Each row is a point on a tangle of strands that fork and nearly touch. The rows are in no order.
(in the rows, 128 means zero)
Points whose rows are less than 44.6 apart are linked; no others are. Some points are linked to none.
Dok: [154 155 112 130  82 201  87 150 167 168 156  96 127]
boro: [131 137 127 118 124 117  91 134 155 128 135 151 109]
dut: [129 101 143 181 145 205 121 114 142 166 128 106 130]
Biku: [ 85 138 138 133 142 129 139 130  65 125 130 115 149]
mef: [153 109 117  98 147  92 104 115 211 114 114 179 114]
fet: [144 122 143 158 145 163 103 117 187 161 137 144 103]
Leka: [126  81 156 178 196 149 121  96 176 155 115 157 124]
Fur: [152 180 112 119  76 157  81 157 184 158 150 123  95]
ner: [132 129 145 147 138 156  98 125 173 142 137 140 110]
sopim: [127 117 115 108 137  78 141 135 100 109 122 146 140]
Bipe: [130 165 125 121  79 142 105 161  84 141 143 111 110]
fut: [126 136 125 115 123 108 100 139 127 125 131 147 116]
dotuz: [ 87 151 135 138 114 164 139 137  45 132 135  90 143]
suved: [122  77 126 121 174  75 160  93 162  83  85 147 147]
ras: [148 119 139 167 155 158 104 112 205 174 128 150 100]
Lanid: [146 116 111  96 130  69 145 132 113 103 114 151 133]
lapen: [119 131 128 120 132 110 110 139 111 122 128 141 126]
Runof: [124 106 117 108 150  61 181 104 101  90 105 136 150]
rof: [ 79 142 143 136 136 150 142 128  50 131 132 101 148]
Bebuk: [ 90 126 138 134 149 124 130 127  91 119 126 125 146]
vivan: [150 181 114 115  70 150  81 156 157 153 146 120  97]
Balup: [145 125 136 159 116 199 105 127 159 162 140 106 122]
mikis: [111  87 151 154 183 132 125 111 156 122 121 152 137]
telog: [118 138 124 143  93 198 106 143  99 142 142  80 137]
fep: [139 171 122 117  74 140  92 160 111 145 145 116 101]
Buved: [118 122 120 112 139  92 127 133 103 114 124 142 137]
tomu: [104  89 124 120 172  60 195  75 123  79  83 128 152]
tiget: [111 158 135 123 103 132 130 155  51 132 145 115 130]
Mivil: [153 108 120  93 128  46 184 114 131  85  90 151 124]
deso: [132  89 129 112 153  51 180  92 161  78  66 152 125]
gelez: [121 166 127 123  83 146 121 161  57 139 145 104 119]
Mosu: [114 150 133 114 118 108 141 151  51 124 150 127 138]
Fureg: [136 136 121  90 122  72 180 139  63  93 155 132 155]
Nik: [123  83 153 163 190 137 122 107 169 135 122 158 129]
zug: [124  89 139 191 155 212 126 103 129 171 124  97 141]
Vof: [127  78 127 117 163  65 169  90 175  78  70 152 133]
selor: [109  78 123 124 177  71 173  88 144  82  85 137 153]
vita: [ 92 114 148 142 161 134 125 123 112 119 125 132 143]
fati: [155 138 119 129 149 127  92 126 234 150 140 178  89]
faso: [136 115 120  98 136  56 197 110  87  85 120 132 149]
Pof: [163 151 115 137  95 199  92 142 189 177 153 108 119]
mibof: [114  97 119 115 161  64 183  93 107  88 100 131 157]
pezam: [131 116 145 164 132 195 114 120 148 155 135 110 125]
fevu: [135 125 120  94 130  63 190 122  73  91 136 132 152]
kupo: [127 140 125  99 127  82 165 140  53 105 156 131 153]
nuta: [159 168 117 132 104 161  90 150 222 169 147 139  92]
viluf: [115 147 132 108 126  95 157 146  45 117 154 127 149]
tulim: [150 138 129 150 112 190 100 131 180 169 144 113 115]
Fiteb: [113 151 122 137  86 182 115 152  71 140 139  81 136]
gumu: [147 179 116 110  67 136  82 159 137 152 148 124  94]
Lomi: [ 99 100 152 154 176 143 127 116 134 120 124 137 138]
mek: [ 94 145 126 142 103 184 127 140  58 136 135  80 143]
nuz: [129 135 135 129 127 135  92 132 163 132 137 141 105]
Peka: [141 150 118 132  80 198  90 147 141 156 150  89 129]
mori: [127 141 119 141  86 205  97 147 115 147 147  80 140]
Pamem: [158 110 113  91 125  57 163 125 126  95 102 154 129]
vife: [143 101 125 102 140  43 186 102 136  84  78 150 125]
sute: [156 180 112 120  88 157  85 153 208 160 151 132  93]

A fork is a point with three links, a tip a point with one. Leave the first point through the second and follow the links. Name the first fork or tip that comes.
lapen / fut: ras
Balup / pezam: zug
gelez / Bipe: nuta
Bebuk / vita: Leka

Name the points in between on the shortest way along the links from the first point to the second, in order.
Mivil / suved: vife > deso > Vof
kupo / gumu: viluf > Mosu > tiget > gelez > Bipe > fep
fet / sopim: ner > nuz > boro > fut > lapen > Buved
Fiteb / Biku: mek > dotuz > rof
